Points, in no order, along strands that fork and pass close to each other.
Points whose rows are less than 52.5 apart are linked; no others are. Some points are linked to none.
k952: [ -2   5   6   1   5  26  11   0   1   6 -20  -8  -5  16  -2  -8   2 -28
 -28  -3 -23 -17  -9 -10   6  -6   0  -7 -29   3   1]
k356: [-15   2   5  -8 -10   0  -6 -15  -6  -6  20  11   4 -16  -7  -2   5  -1
 -27   1 -20 -11   9   6 -32   7   5 -11  -2  14  -2]
k506: [  1  10  -7  20  -7 -32 -13   6  -2  25  13  -9  -2 -14 -13   5 -16  -8
  21   9 -11  -3  -2  -8   1  16  24  -4  -7  -3   2]
k874: [  3   5  -2  16  13  -6 -12   4  17 -20 -11 -20   1   7  11 -18  -7   6
  17  -3   7   5  28  12  14 -10  -1  11  -2 -25   5]
k972: [  2   4  -8 -34 -12 -31  -7   0 -10 -21  -8  -3   7  13  12  -5  -6  19
  10  -6   4   7 -13  -6 -14  17   3  12  21   5  21]
k825: [  2  -1   0  -1  12 -10 -21   1  -9  -3  -3  -1   3  -9   2  -8  11   9
 -10   8   0   3  -3   5 -15   2  -8 -29   8   2   5]
k277: [ -1  -6  16  -7  10   8   9  12   4   7   8  -1 -12  -2 -24   1  -2  -2
  -7  10  -3  -7  26  20  12  -8  -2 -20  -4 -21 -17]
k597: [  1  -3   2  16  -2  -6 -12  16  10   0  -6  -3 -14  -8   2  12  -6  13
  24   9  -2  11  11  -2   6  18  -7 -19  14 -11   8]
k832: [-10  -4 -12   5   3  -1  -8  -5   2  -9  -5   2  -4  12   0 -29   9  -9
  14   9  12  25   4   2  -8 -10 -14 -10  -8  -2  10]
k990: [-11  -2 -25   3   9  10   9 -19 -14 -11   8   0   9  18  -7 -24  -8 -26
 -24  -4   7  -4   0  -1  -5 -26   5  20 -15   1   8]
k906: [ 13   2 -12  26  31  -1 -19   4  -5  10 -11  -6   7  -4   2  -9   2   6
   5   4  28  11  -2   2  12 -12 -10 -11   4 -15 -10]
k323: [  9  16  -8  13  -2 -29 -11  -9  -3  -6 -17 -15  16   4  21 -11 -12  -4
 -16  -5 -10   2 -25  -4 -17  -3  14  21 -14  14   8]
k135: [  2  -1 -15 -14  -3  -5  14  -2 -13  17   4 -11  -8  31  -1 -10   7   0
   3  -8   8  13 -26 -12 -14  -5  11 -17 -19   8  13]
k653: [-15   2  11   5   2  26  -4  -5  12 -10   8  13  -3 -11  -5   4  17   8
 -11   1   0  -7  24   8  -8   1 -10  -5   4 -16 -17]
k612: [ -5  -7  16 -12 -25   5  21  17   8  15  12  18 -19 -10   9  38  -3   8
   7  12 -16  -4   7  -5  -3  24  -3   5  24  -6  12]
k521: [ 13 -10  11 -30  -7   5  15  13  -5  15  -4  -1  -5  -1 -14   0  -3  -5
  15   3   2   4 -19   1  24   0   7   6  -4   5  -7]
k519: [  0  -8   6  10   3   8 -10   7  10  -9  -5  11  -5 -10   7   8  -8   7
 -18  13  -8  -8  10  10   2  15 -18 -14  27  -3   5]
k270: [ 10  10   7   5  -4  -6  -2   3   9 -15 -16 -10   7 -10  17  11  -4  11
  21  -8   3   0   0   4  13   5   3  15   0   4  -5]
k205: [ -6   9  -1   3   2   2 -11 -15 -10   9  15   3   8 -26 -14   5  13  -9
  -6  -2   1  -9  -6  -7 -17  -1  21   1 -16   9 -30]
k864: [ -4   5  -5  23   7  -7 -20  -7  -6   8   9   1   1  -6   1  -3  13   3
  -4   1   4  12  -7  -3 -17   0  -6 -16   1  -3   8]
k679: [  8   2  -5  15  -1   3 -15  22  11   2 -24  -7 -17  -1  -1 -13 -13   1
  25  16  -5   5   6   2  16  14  -4 -13  -4 -17   1]
k898: [  1 -12  -1 -20 -10  -6  13 -10 -19  14  13   5   8   2  -3   0  -7 -13
 -21  -1  -8  -3 -23   4  -4  -5   8   0   4  28   8]
k963: [ -3   6  13  -7 -24   2  19 -12  18  -8  12   1  -6   5   5  -5   8  -6
  15 -12 -17  -7  25   7 -14  10   3  16  -2   9   8]
k671: [ -8   1  -3   2  -9 -19 -21  -7 -10 -19   5  12  11 -19  -3 -22   0   4
  15   9  14  17  -7   5 -17  -3  -2  26  10  10   4]
k757: [ -1  11  -8  21  15   3 -13  -6   2  25   4  -8   4  -5  -3   7   9   0
 -12 -21  -3  -9  -2  -8  -3  -4   8  -2 -18 -13 -20]
k589: [  0  -8   4  -1 -16  16   2   8   2  -4  -3  25   2 -16   5  19 -10   0
  -7  14  -1 -14 -10  -3   8  13   1  18  27  16   1]
k308: [  1  18   3  30   7 -27 -12 -11  -1  29  25 -13  11 -23  -3  18  -1   6
   0 -16  -5  -5  -3 -10  -7  -1  18   7  -8   0  -1]
k169: [-12   2   2  -9 -25  16  -2   3  -7  16  13  24 -11  -3  -8  24   5  -1
 -14  11  -9 -21  -8 -10 -21  33   7   0  13   4  -8]
k498: [ -6  22   5  26   1 -22 -19 -15 -14   8  26  -2  19 -26  -8  -3  12   1
   1  -8  -8   0   2   0 -20  -1  16  15  -1   8   2]
k311: [ -8   1   5 -10 -19  12   4  15  -2   1   9  26   3 -16  -4  32   4   0
  -8  16  -5 -27  -5 -11  -7  32   5   5  27  12  -5]
k401: [  2   2  -2   3  16 -27   7   0  -3  11  11 -29   6   8  -8 -18  -2   2
  -1  -4  -1   9  14   3   2 -18   4 -25  -9  -4  19]
k296: [  4  -7  14 -21  -4   3   8  21   8   3   1   8 -19  -2 -24   4 -20  -4
  -1  14 -13 -11  27  18  19   8  -2 -14   5 -13  -7]
k747: [  5 -20 -15 -10  16   4   1   6 -15   2   9   6  -1  16  -5   0  -8   3
 -17   7  25  -7   9  14  17  -1 -19 -12  32 -21  -1]
k702: [ -5  -4 -16 -19   6   4   4   0  -8   6  11 -14  -9  30 -16 -14  14   4
   3  -7  12  11  -5  -5 -13  -9   8 -24 -27   0  11]
k831: [ -8   4  28 -21  -9  16  32 -10   9  -5   8  14  -4   1 -14   5  21  -8
  -7  12 -16   4   7  -6 -10 -18  -4  -4 -26  13 -14]
k238: [ -6   7  13  -5  -8  25   5   0  18 -30 -15  -4   2   6  20  11  20  13
   4 -20  -4 -13  16   1  -3  11 -12   6   0  -7   0]
k926: [-12  -1   4 -20 -11 -18 -10 -11  -2 -30   3  17   9 -11   4 -19   1   7
  16   3   4  13   5   7 -21  -1  -9  15  20  19   5]
k798: [ -7 -19  -7  -5  -4  -7  19 -25 -10   5  22   6   9   5   3  -5  -6 -16
 -25  -2  -2  -2  -7   6 -10 -17   2  13   6  16  10]
k77: [  0   2 -18  23  16  22  -3  -4  12  -7 -25  -3   2   9  14 -12   6 -17
  -8  -3   5   3  -5  -3   7 -16 -16   0 -19  -9  -5]
k78: [  3   0   9  36   9   9  -1   3  18  18  -4   5  -2 -15  19  34   8   4
   5  -5  -3  15  -2  -9   6  -3 -11   0   0 -10  -3]
k631: [  4  16  13  -9   2   9  -2  -4   7 -22 -17 -11  18  -5   2  -2  16  12
   1 -14   0 -10  -1  -2   0 -10   6  -3 -19  10 -16]
k881: [ 13  -7  -8  12   5 -33   5   4 -12  30  18  -8   4   1  16  22 -15  14
   0  -7   3  12 -21 -10   3   6   4 -13  20   3  26]
k58: [  6   7   3  23   8 -11 -20  12   6  -5   2  -9  -1 -15   8  10   0  14
  10  -1  -5  -4  14   4   5  15  -6  -9  14 -22   8]
k829: [ 18  -1 -11  21  12 -29  -4   9  -7  29  13 -12   7 -12   8  22 -17  11
   8 -12   6   4 -15 -14  11   4  17   2  11  -3  14]
k315: [ -3  -7  12  -9   5   0 -10   2  -4 -15  -2   5   3 -10   0   3   1  17
 -21  -1 -15 -13   7  10  -9  10 -12 -34  18  11   8]
k54: [ 14 -10 -16   3   2 -26   6  -2 -17  19  10  -8   7  14  15  11 -22   0
 -14  -4   1   7 -28   1   3  -2   1  -5  18   9  25]
k65: [  5   9  -2  14  -1  16 -11   7  11   9 -19  -7  -7  10  14  18  10   7
  10 -13  -2  -9 -12 -11   0  17   3  -8 -10 -15  -1]
k425: [ -5 -10 -15 -36 -16  -1 -13   7 -20   3  10  10 -18   8 -18  -5  10  10
  21   4  14   4 -11  -6  -8  21   2 -15   9  -3  -5]
k921: [ 10   2  10 -27 -13   6  11   2 -11  13  -6 -10  -4   7 -11   4   5   2
  10 -10   2  -3 -17  -4   9  -2  18  -3 -20  10  -3]
k204: [ -2  -5  -5   2   1   4 -12  -5  -7  -2  17  -2   8   2   8  22   9  18
  -5 -18  11  -4  -7  -4 -10   9   1   9  20  -9  -1]
k628: [  1   2  10  -7 -25  -9  16   8   8   1   9  15  -5 -13   7  25  -3   8
  17  14 -13   1   4  -2 -12  21  -5  -5  23  15  11]
k38: [  4  13  -8  29  12  -3  -9  -4   5   2 -14 -13  15   5  21   0   2   9
   5 -15  12  14 -13  -5  -1 -13   3  20 -10  -5  -1]
k495: [ -7   5  10   5 -23  -1   6   0  16   9  13   7 -26  -6  -2  10  -9  -5
   8  12 -28  -7  24   5 -16  24   5   0   4 -11   3]
k89: [ -4 -19  -7  -4  11  10   3   5  -2  -1  11   4  -5   7  -7  -2 -10  -1
  -5   4  13  -3  25  15  19  -6 -15   8  21 -25  -9]
k836: [ -1  -3 -10   3  -7  -1  -4   2  -2  -2   6  -4  -6  17  22  11   2  11
   1 -15   6   2 -12  -6  -5  14  -4   5  21 -10  20]
k601: [  0 -11  -6   7   1  23   6  14  -1  31 -15  20 -22   8 -11 -10  -3 -23
  12  31   8  17 -10  -2   8  -6 -13 -12 -15 -13  -6]
k463: [  9   9  -5 -18  -9 -10   0   1 -16  21   9 -15  -3   6 -10   6  13  11
   5 -18   1  -6 -15 -10 -10  11  21 -16 -25   8 -11]
k72: [ -6   5   0  13   8  -9 -10 -10  -1   6  14 -16   5   5   4   2  -7  -2
 -25 -19 -16 -14  14   4  -3   3   4 -11   2 -15   7]
k876: [ -5  -3  16   6 -14   7  18  -9  23  -8  -7  20  -8 -17  -6 -10  -7 -12
  15  23  -9  20  15   7   2 -15  -8  12  -3  20  -5]
k182: [ -4   7  -5  -7   0  -9  19 -14  -3  -2  10 -18   0  13 -15 -16   6 -15
  -7  -9 -17   2  12  -9  -8 -17  16 -12 -33   9   5]
k59: [ -7  14  11   2 -23  -4  -2  -7  17 -11   9  -3  -9  -9   4  -2   1   5
   8  -4 -23 -14  32  12 -11  26   4   2   1  -8   0]
k717: [  4   8   8   5 -13  24   3  10   7  10 -14  12  -7  -2  15  31  15   3
   2   0  -6 -13 -17 -16   0  26  -7  -5  -1   0  -2]
k344: [  2   5 -21  12  17  -9 -13   3  -2   4 -18 -12   1  19   1 -36   5  -1
  15  12  19  24   2  -1  -2 -14  -7 -14 -15 -18  10]
k409: [  6   5  -8  25  21 -15 -11  -5  -5  38  24 -11   9 -13 -11  17   2   3
  -8 -22   1  -2  -1  -2   2  -1  15  -6 -11 -13 -15]
k486: [-15  -4 -15   6  -8  -5 -22  -8  -7  -8   8  11   2   2  -8 -30   8  -6
   9  12  18  19  -5   6 -20  -8  -4   9   4  -1   5]
k467: [ -9   3  -4   6   6   5  14 -11   5  -3  21  -7   2   9  -4  -4  -6 -18
 -33  -7 -22 -15  28   7  -2  -9   5  -2  -2 -11   2]
k327: [  3   6  -1  -1  -8  -6 -15   7   4 -17 -12   3   2  -7   1  -2 -10   9
  21   7   6  -8   6   6   4  15   2  13   9  -3 -11]
k13: [  2  -4   3   1  14  14   3  -5   0 -17 -18  -6  11  -1   4 -13 -19 -23
 -33   8  -9 -20   7  15  22 -14   5  11   0   6  -3]
k949: [ -4   0  16  18  -5   4  -4   9  22 -17 -12  14  -1 -25  16  13  -8  10
   5  14 -12  -2  20   7   6   8 -14   3  20   4   4]
k823: [  0  15 -11  22  -6 -30 -20  -6  -2  -2 -11  -8   3   1  22 -22 -20 -13
 -12   9 -19  11 -20  -2 -25   5   2  13   0   7  22]
k212: [  4   2  -4   4  22 -13  13 -12  -6  -3  17 -21  15   8  -5 -12  13   6
  -4 -13   8  15  10  -3  -4 -32   4 -11 -12   7  14]
k507: [-11  17   2  32   2  -9 -21 -15  -5  18  27   5   5 -18  -7   0  25  -1
   6 -10  -1  12   0  -6 -29  -2  -1   6  -3  -5   6]
k873: [  1   9  -5  22  12 -38 -18  -4  -4  -4   0 -13   6   2   9 -26 -15  -6
 -11   8 -17   8   1  11 -12  -2   1   4   4  -2  23]
k155: [  9   2  12 -16   8  18  -7  11  -1  -6 -16   1   1 -15 -23  -1   8   3
  12  11   7  -5   5   6  14  -4   7 -16 -18   2 -35]
k565: [-13   1  17 -11 -16   7  -1 -10   7 -18   1  18   6 -20  -1   0   2   0
 -11   7 -16 -17  16   8 -26  12  -2   1  11  20  -8]
k940: [  2  14 -16  19   1   2 -10  -4   5  25 -13  -8  -3   4  12   1  11   0
  13 -13   0  13 -32 -27 -16   4   8  -8 -29   8   0]
k367: [ -2  -3  23 -20 -16  21  29   5   3   5 -10  13 -10   3 -15   3  11 -12
  -2  15  -9   4  -3  -5   6  -1  -6   0 -16  11  -4]
k330: [ -5  -7  -4  -1  -3   4   7 -10   3   1   1  14   4  -7 -15  -9  15  -3
  25   7  25  39  -7   0   0 -25  -3   4  -8  13 -13]
k31: [-17   4   6  -8   0  19  -2 -10   3 -24  18  -2   3   5 -12  -7  22  10
 -14 -15   1 -13  30   5 -20  -5  -3  -2 -13 -13 -14]
k767: [  2 -12  10 -17 -14   9  24  10   5   7   9   5 -22   5   7  34   8  11
  14  -1   0   1   1  -4   7  15  -5   1  16 -13   9]
k617: [  9  -6   1  23  12   0  -2  -1   1   9   6   2  11 -16  16  25  -4   5
  -6  -2   4   6  -9   2   9  -6  -5   2  10   3  -5]
k917: [  6 -10   0 -23  -8  -5  19   5   0  -7  -3  -4  -6  18  13  -3 -13   2
   5 -11  -4   0  -5   2  21  -4   5  15   8   6  18]
k199: [ 13  -5  -7   5  -1  -8  -6   8  -2  -2 -24   8   4 -16   5   6 -25  -7
  11  18   7  -4 -25  -6  21   4   7  23  11  12  -9]
k94: [  3   2  -6 -10  10  -9 -22  -2 -18 -16   8  -8  17  -3   5  10  11  26
  -8 -18  21 -10  -7   4  -5  -2   5  11  14  -1 -13]
k258: [  5  -9   3  -4   6   4  14  -2  10 -21  -8  -5  12   3   4  -5 -19  -9
  -6  -4  -8 -12  17  13  30 -16   3  27  -7   6  -5]
k943: [  6 -14 -11 -30   0 -19  -5   7 -18 -10  -6   0   2  14  11   3 -10  17
  -3   1  11   4 -28  -4   4   9  -6  -2  26  11  16]
k997: [ -2 -17  10 -20  -1   9  -3  21  -1  -2 -10  16 -14  -4 -22  -7 -21   0
  -7  22   0 -18  16  12  18  11 -11 -14  24   0  -9]
k195: [ -6   5  19  -7 -15   9  41 -21  18 -17  11   9  -2   2  -9   0  17 -12
   5   6 -25   6  18  -8 -11 -19   1  11 -22  24   2]
k223: [ -3  18  -1  11  -5  12 -16 -10   2  10  -6  -4  -4 -10  -9   2  13  -6
   2 -12   0  -5  -9 -10  -8   3  17   0 -28  -4 -30]
k920: [ -3 -17   9  -7   3  17   4   5   5 -16 -18  11   9  -3   2 -10 -14 -11
 -27  11  -7 -10  -2  16  13 -11  -8  10  19  22  -3]
k776: [  7  16 -11  21   8 -15 -23  -1  -2  -1 -19  -9  11  -3  19  -1  -6   5
   0   0   8   0 -26 -11  -9   5  12  17  -4   1  -3]
k152: [ 12   9   3  -3  -2  12  -2  14   8   3 -21 -15  -5   6  12  21  -1  11
  18 -11   5 -11  -6  -7  23  17   9   8  -3 -12  -7]
k210: [  6   6  -9  32  19  12   1  -2  18  -2 -29 -19   5   9  23  -3   6   0
   7 -10   7  15 -11  -5  12 -13  -9   4 -19  -8   4]
k394: [  6 -13  -9 -10  -8  -8   7   1 -16  23   3   5  -4  16   8   4 -13 -12
 -21   0 -10  -2 -30  -1   0   6  -2  -8   7  13  18]
k490: [ -6 -14  -3 -12  14 -19   0   0  -6 -29   9   1  17   4  -5 -25  -6   2
  -2   0  16   8  12  14   2 -25 -10   4  12   7   7]
k361: [ 15  -7  20  11   4  24  22  18  13  28  -9  -2 -16   6   3  30   3  -5
  11   5   1   9  -7  -6  22  -3  -7   7  -6 -17  -3]
k33: [ -6   4  -5  13   2  17  17 -15  11 -14  -3  -1  -1   8  -2 -13  14 -17
   2  -3   3  17   5 -11  -4 -26  -3   9 -29  10   2]
k119: [ -5 -17 -18 -10  23   4  -5  -9 -22   1   8   4  12  16  -3 -18  -5  -4
 -27   0  26  -7   8  17   2 -13 -15  -6  22 -15  -2]
k481: [ -1   0  -7 -19 -12 -15  -2   3  -4 -16  -3  -3  -2  17  28   6  -5  22
  22 -11   9   7 -12  -2  -5  21   1  19  28  -9  21]
k681: [ 14 -14   4 -14  -3  -4   9  13  -2   5 -11   5   0  -9  -6   2 -24  -8
   4  13   3   3 -14   3  28  -1   4  10   8  14  -4]
k562: [ -1  10  -7   6  13  -6  13 -18  -2  -4   4 -12  14   5  -3 -15  12  -6
  -6  -7  -3  22  -2 -12 -10 -28   3 -10 -33  14   8]
k403: [  6   9 -12  35  10 -38 -25   0  -6   3   6  -4   4 -13   3 -18 -26  -5
   0  12  -6   3  -8  12  -5   7   1  15  20  -6  18]
k605: [ -4   1  16   3  10   7  -5 -12   5 -21   0   2  21 -20   3   9  25  20
  -6 -18   8  -5   8   1  -1 -12  -5   0  -3   4 -23]
k165: [ -6 -18 -20 -18  19  -3 -10  -2 -13 -25  -1   6  15  15  -2 -28  -8   6
  -9  -2  25  -6   4  13   5 -14 -13   3  27  -5   0]
k68: [ 11   6 -19  16  24 -13 -20   8  -6   4 -19 -11  10  13   7 -27 -13   6
   4   6  23  11  -8   4   9  -9  -6  -8  -1 -16   1]
k170: [ -5   0   9 -10   5   0  -3   5  -1   3  -2  -6 -12 -14 -26  -7   7  -2
   6   7  -6   3  19   8   6  -3   8 -22 -21  -8 -27]
k208: [  6  -8   8   9   2  -7   3  -5   2  -6   3   6  16 -20  20  23 -17   0
 -17  -3   3  -9  -8  12  13  -9  -1  23  24   9  -5]
k279: [  5  -4  -9  -4 -15  -9  -5   8 -12  -5 -10  14   7 -15  10  16 -14  -4
   8  17   9 -12 -28  -7   4  20  11  23  23  16  -4]
k340: [  2   2 -12  27  26   7  -9  -4  -2   5   4  -4  12  -3  -2 -13   7  -6
  -2  -6  27   9  13   4  10 -21  -7   8  -5 -24 -18]
k249: [  3  11   0  16   2 -14 -13   2   5   0   6 -17   2  -7  11  10  -7  12
  -2 -13 -15 -10   8   1  -2  10  10  -5   1 -10   8]
k53: [ 11   8  -5  14  14  -1 -14  17   3  15 -29 -18 -13   6   2 -13 -14  -6
  12   6   1  -6  -5   2  25   6   1 -18 -12 -15  -4]
k744: [ -2  -1  17 -18  -3  19  14   2  16 -32 -14   5   2   4   7  -1   9  11
   6  -8  -3  -6  20   4   5  -6 -16   4   3   7   0]
k457: [ -4   5  -1  -3 -10  -7 -12 -15 -11  -2  21  14  13 -25 -12   1  13  -2
  -7   1  -3 -15   0  -1 -30  12  20   5  -1  24 -19]
k570: [ -4 -16 -14 -28 -14  -3  -1  16 -11  12   7  13 -25  16 -16  -1 -10   6
  15  15  16   7  -6   1  11  19  -6 -11  19 -15   2]
k765: [ -7  -6  10   4 -10  -1   4  -4   3   3  14  17   8 -24  -2  22 -10   0
 -10   5  -7 -11   2   7   2   3   3  23  20  10 -12]
k91: [-10   4  -8   6   7  33   2  -2   3  -6 -14   8  -2  14  -8 -20  12 -21
  -6   3   9   4   0  -8   5 -17  -6   5 -26  -4 -14]
k32: [  5  -2   1 -12   6 -24 -16  -2 -16 -16  10  -1  24 -18   1   1  -2  18
   5  -5  12  -9  -5   8  -1   2   8  12  22   5  -9]
k139: [ -5  -5  -6 -17 -15  -4   2   4   2 -10   3   3  -7   4   0  -8  -5   2
  14   0   1   6   2   7   6   5   1  11   4  -1   2]
k328: [ -2  -2 -20  10  11  15  13 -17  -9   2   5  -7  11  26   2  -5  -1 -24
 -26 -19   3  -5 -11 -14   0 -25   5  10 -29   3   5]
k548: [  4  -9   2  -8   1 -20  17  -3  -4  16  16 -17  -5  14  -2  -2 -10   3
   0  -7  -1  10   3   8   6  -9   5 -16  -3   0  17]
k220: [-11  11   3   8  -4  33 -17   2   5 -17  -5   4   2  -4   9   8  19  17
  -2 -10   4 -12  14  -1 -10  17 -10  -4   4 -13 -14]
k819: [ -2   4  -3 -13   4  -3  21 -11  -3   0  18 -18  -7  14 -28 -14  -6 -22
 -10  -8 -12  -5  23   6   8 -15  18  -2 -31  -6  -7]
k696: [ -8 -12 -16   3   9  -7  13 -23  -7 -11  21   2  17  10   2 -16  -1 -15
 -22  -4  13  10   1   3  -9 -30  -5  16   0  11  14]
k116: [ -3   2  -8   3   3  23   0   2  -4  12 -19   7  -9   6 -15 -25  -2 -27
   4  19   8   7 -17  -3  11  -9   0  -6 -24   0 -18]
k942: [  9  -6  -4 -19  -1  -5  25  -2  -5  -3   7 -16  -2  21   7   3   0   6
  -2 -18   8   9  -5  -2  12 -11  -3   1  -1   1  23]
k70: [  2   3 -16   5   5   0  -6  -2  -7  19 -13  -7  -6  21   8  -8  10   0
   2  -5   4  13 -29 -17 -12   0  -3 -18 -18   3   5]
k913: [-21   1   5  -8  -7   1  -7 -16  -4  -3  30   4  -3  -5 -17 -13  20   0
 -14  -5 -11 -10  26   7 -27   1   4  -8  -5  -8  -5]
k609: [ -6  -9  18  -6   8  14  11   2  19 -36  -5   4   1  -5   2  -1  20  17
  16   0   7  14  29   1   3 -13 -24  -6   4   1   5]
k730: [ 13  -2  15  -1  -7  13   6  14  -2  20 -15   4 -13  -6  11  27   3   1
  -6  12 -13  -6 -26 -12   5  15  -7 -20  -4   8   8]
k616: [ -9 -18   1 -28 -12  10  10  16  -6  13  14  18 -27   4 -19  18   2   9
  19   4   7   7   5  -1   7  16  -7  -1  25 -20   0]
k215: [ -1   5  -9  25  20   5 -10  -3   6  -1   4 -11   3  10  -3 -11   2   0
  15  -5  16   8  31   9  14  -9  -8  11   4 -43   0]
k602: [ 12   7   3  -5  14  -1  -4  14   0  -6 -24 -17  -3  10   5  -5   1   9
   4  -3   5  -1   0   2  11   0   2 -28 -15  -6  -4]
k390: [ -2 -21  10 -25  -3  19  -2  17   1  -8 -22  23  -5  -4 -10 -18 -18  -7
 -12  24   4  -6  -5   9  14   1 -16   3  30  13  -1]
k221: [ -4  -5  -1 -29 -13 -18  -3   9 -20   0  14   8  -4  -8 -17   9   6  16
  16   0   6  -6  -6 -10 -11  16  10 -13   9   8  -1]
k405: [ -4   1  18  19 -13   7   8   5  27  -4 -10  15  -7 -23   0  12  -8  -4
  15  21 -16   8  14   4   7  -1 -13  11   0   9  -7]
k721: [ -5   3   2 -29  -8 -24 -18  -4 -17 -20  17   6  23 -14  -5 -12   3  19
   4 -12   4 -12   5   8 -23  13  12   5  13  17  -9]
k592: [-10   5  27  -4 -24   5  37 -14  28  -8   0  12  -5  -4  -3   2   4 -12
  17  11 -13  15  23   2  -1 -13  -5  24 -11  16  -4]
k17: [  7   1   4  -6   7  26 -15  14  -7   0 -17   7  -4  -7  -9  10   9   5
  -4   7   9 -10 -10  -3  14   8   2  -9  -7  -5 -25]
k531: [ -8 -11 -11 -17   5  11   3   1   0  -8   1   3  -6  14 -14 -20  11  -2
   5   9  19  13   7   8  -2 -12 -16 -17  -1  -6   0]
k7: [  1   8  -8  14   6   2   6  -7  15 -21 -10 -21   4  12   3 -12  -8  -8
   5 -10  -2  -2  16   5  17 -18   2  25 -13  -9  -2]
k109: [  8  -1  15  30   8  20  15  -1  17  30  -4   9 -13  -1   3  30   2 -16
   3   4  -8  13  -8 -11   5  -9  -9   1 -11  -9 -13]
k902: [ -8 -17   7 -30   5 -22  -6   0  -5 -29   0   6   8  -3  -3 -23  -8  10
  11  -2  10   9  10   8  -8 -10 -12   1  21  17   9]
k651: [  1   5 -17   3   8  21  18  -4   1  -2 -15 -10   0  33  10  -4   5 -22
 -22 -13 -18 -12  -7 -17   1 -16  -2  -2 -27   4  20]
k639: [ -7 -23   1  -9  11  22  10  -4   0  -5  16  17   8   0 -11   8  -1   3
 -19  -5  23  -8  21  19  21 -17 -14  18  23 -20 -16]
k9: [  9   3  25  -9   3  35  -3  17  -1   8 -29   6  -8  -7  -8   3  13  -7
 -10  21  -9  -8 -12  -9  18   5  -5 -20 -19   7 -18]
k792: [  9   2  18 -15 -12   1  12   7  -3  11  -8  16   0 -11   4  16  -6  -3
 -11  15 -18  -2 -17  -6  -2   4  -2 -15   1  29   4]
k632: [-14   6   9  -9 -19  14   0   6  12   7   6  17 -22   1  -8  17   8   1
  -4   9 -14  -8   8  -2 -17  23  -5 -14   0  -7  -5]
k299: [  4   7  -2  12 -23 -13   5  -2   8  17   4  -4 -15   1  12  13   0  -1
  26  -7  -9  11  -3 -10 -13  18   6   3  -5  -1  10]
k69: [ -1  12  -7  19 -12  -8   5  -5   9  25   0 -13 -12   3   6  -2  13   1
  28 -13   1  21 -13 -16 -20  11  10   0 -25   5  14]
k417: [  2   2   5 -29 -10 -32  -8   1 -16  -7  10   3  13 -22 -18  -2   1  17
  19   1  -3 -11   0  -1 -16  13  18 -15  11  18  -9]
k820: [ -4   2 -12 -17   6  14   1   2  -5  -8   4 -12  -8  26  -8 -15  19   5
   9 -10  13   5   4  -1   4  -2  -4 -14  -7 -12   0]
k180: [ 13  -4  26  -7  -5  20  28  12  14  15  -8  -4 -16   8  -1  12   0 -14
   6  12 -10   4   1  -5  22  -5  -5  -4 -17  -1   1]
k489: [  6   3  -9  27   7 -29 -15   3  -6  10  13  -8  10  -8  17  20 -20   5
  -4 -12   5  -6 -16  -5   7   9   7  24  22 -10  16]
k706: [ 11   3 -17  27  12 -38 -23  -1 -16  11  10  -7  13   0   5  -5 -22   5
  -9  -1   8   0 -17   0  -2   0  11  21  17 -11  15]
k226: [  4   3   8  -7  -6  37   0   9   5   7 -27   7 -11  12  -8 -10   0 -23
 -21  13 -15 -13  -8  -7  12   9  -4  -6 -14   2  -5]
k567: [  7   4   5  -4 -30 -16  16  -3   3   9   5   6  -7  -1  19  14  -9  -2
  16   6 -16  -2  -5  -6 -15  28   7   5  12  14  19]
k110: [  6  15  11  -7   9  10   0   6   4 -17 -30 -18   1   4   8  -2  12   8
  -8  -6 -11 -18  -2  -3   7   1   3 -28 -21   5  -2]
k122: [ -6  -4 -11  -4   8   6  21 -16   1   9  19 -15  -8  22 -14  -1  -8 -21
 -22 -18  -7 -15  16   3   7 -14  10  11 -14 -11   5]

Follow the links from the first point to the second, and from the first to the third. Name the last point that the two ways share.
k963, k681, k180 => k589
k679, k65, k116 => k562
k873, k327, k53 => k562
k59, k463, k109 => k589
k926, k570, k155 => k832
k702, k119, k651 => k832

A fork is a point with three links, a tip a point with one. Leave the first point through the second and follow the links. Name the first fork or tip that comes.
k949, k519 => k356
k296, k997 => k832
k651, k328 => k91
k940, k69 => k943
k792, k730 => k562
k182, k819 => k605
k223, k757 => k589
k917, k139 => k792
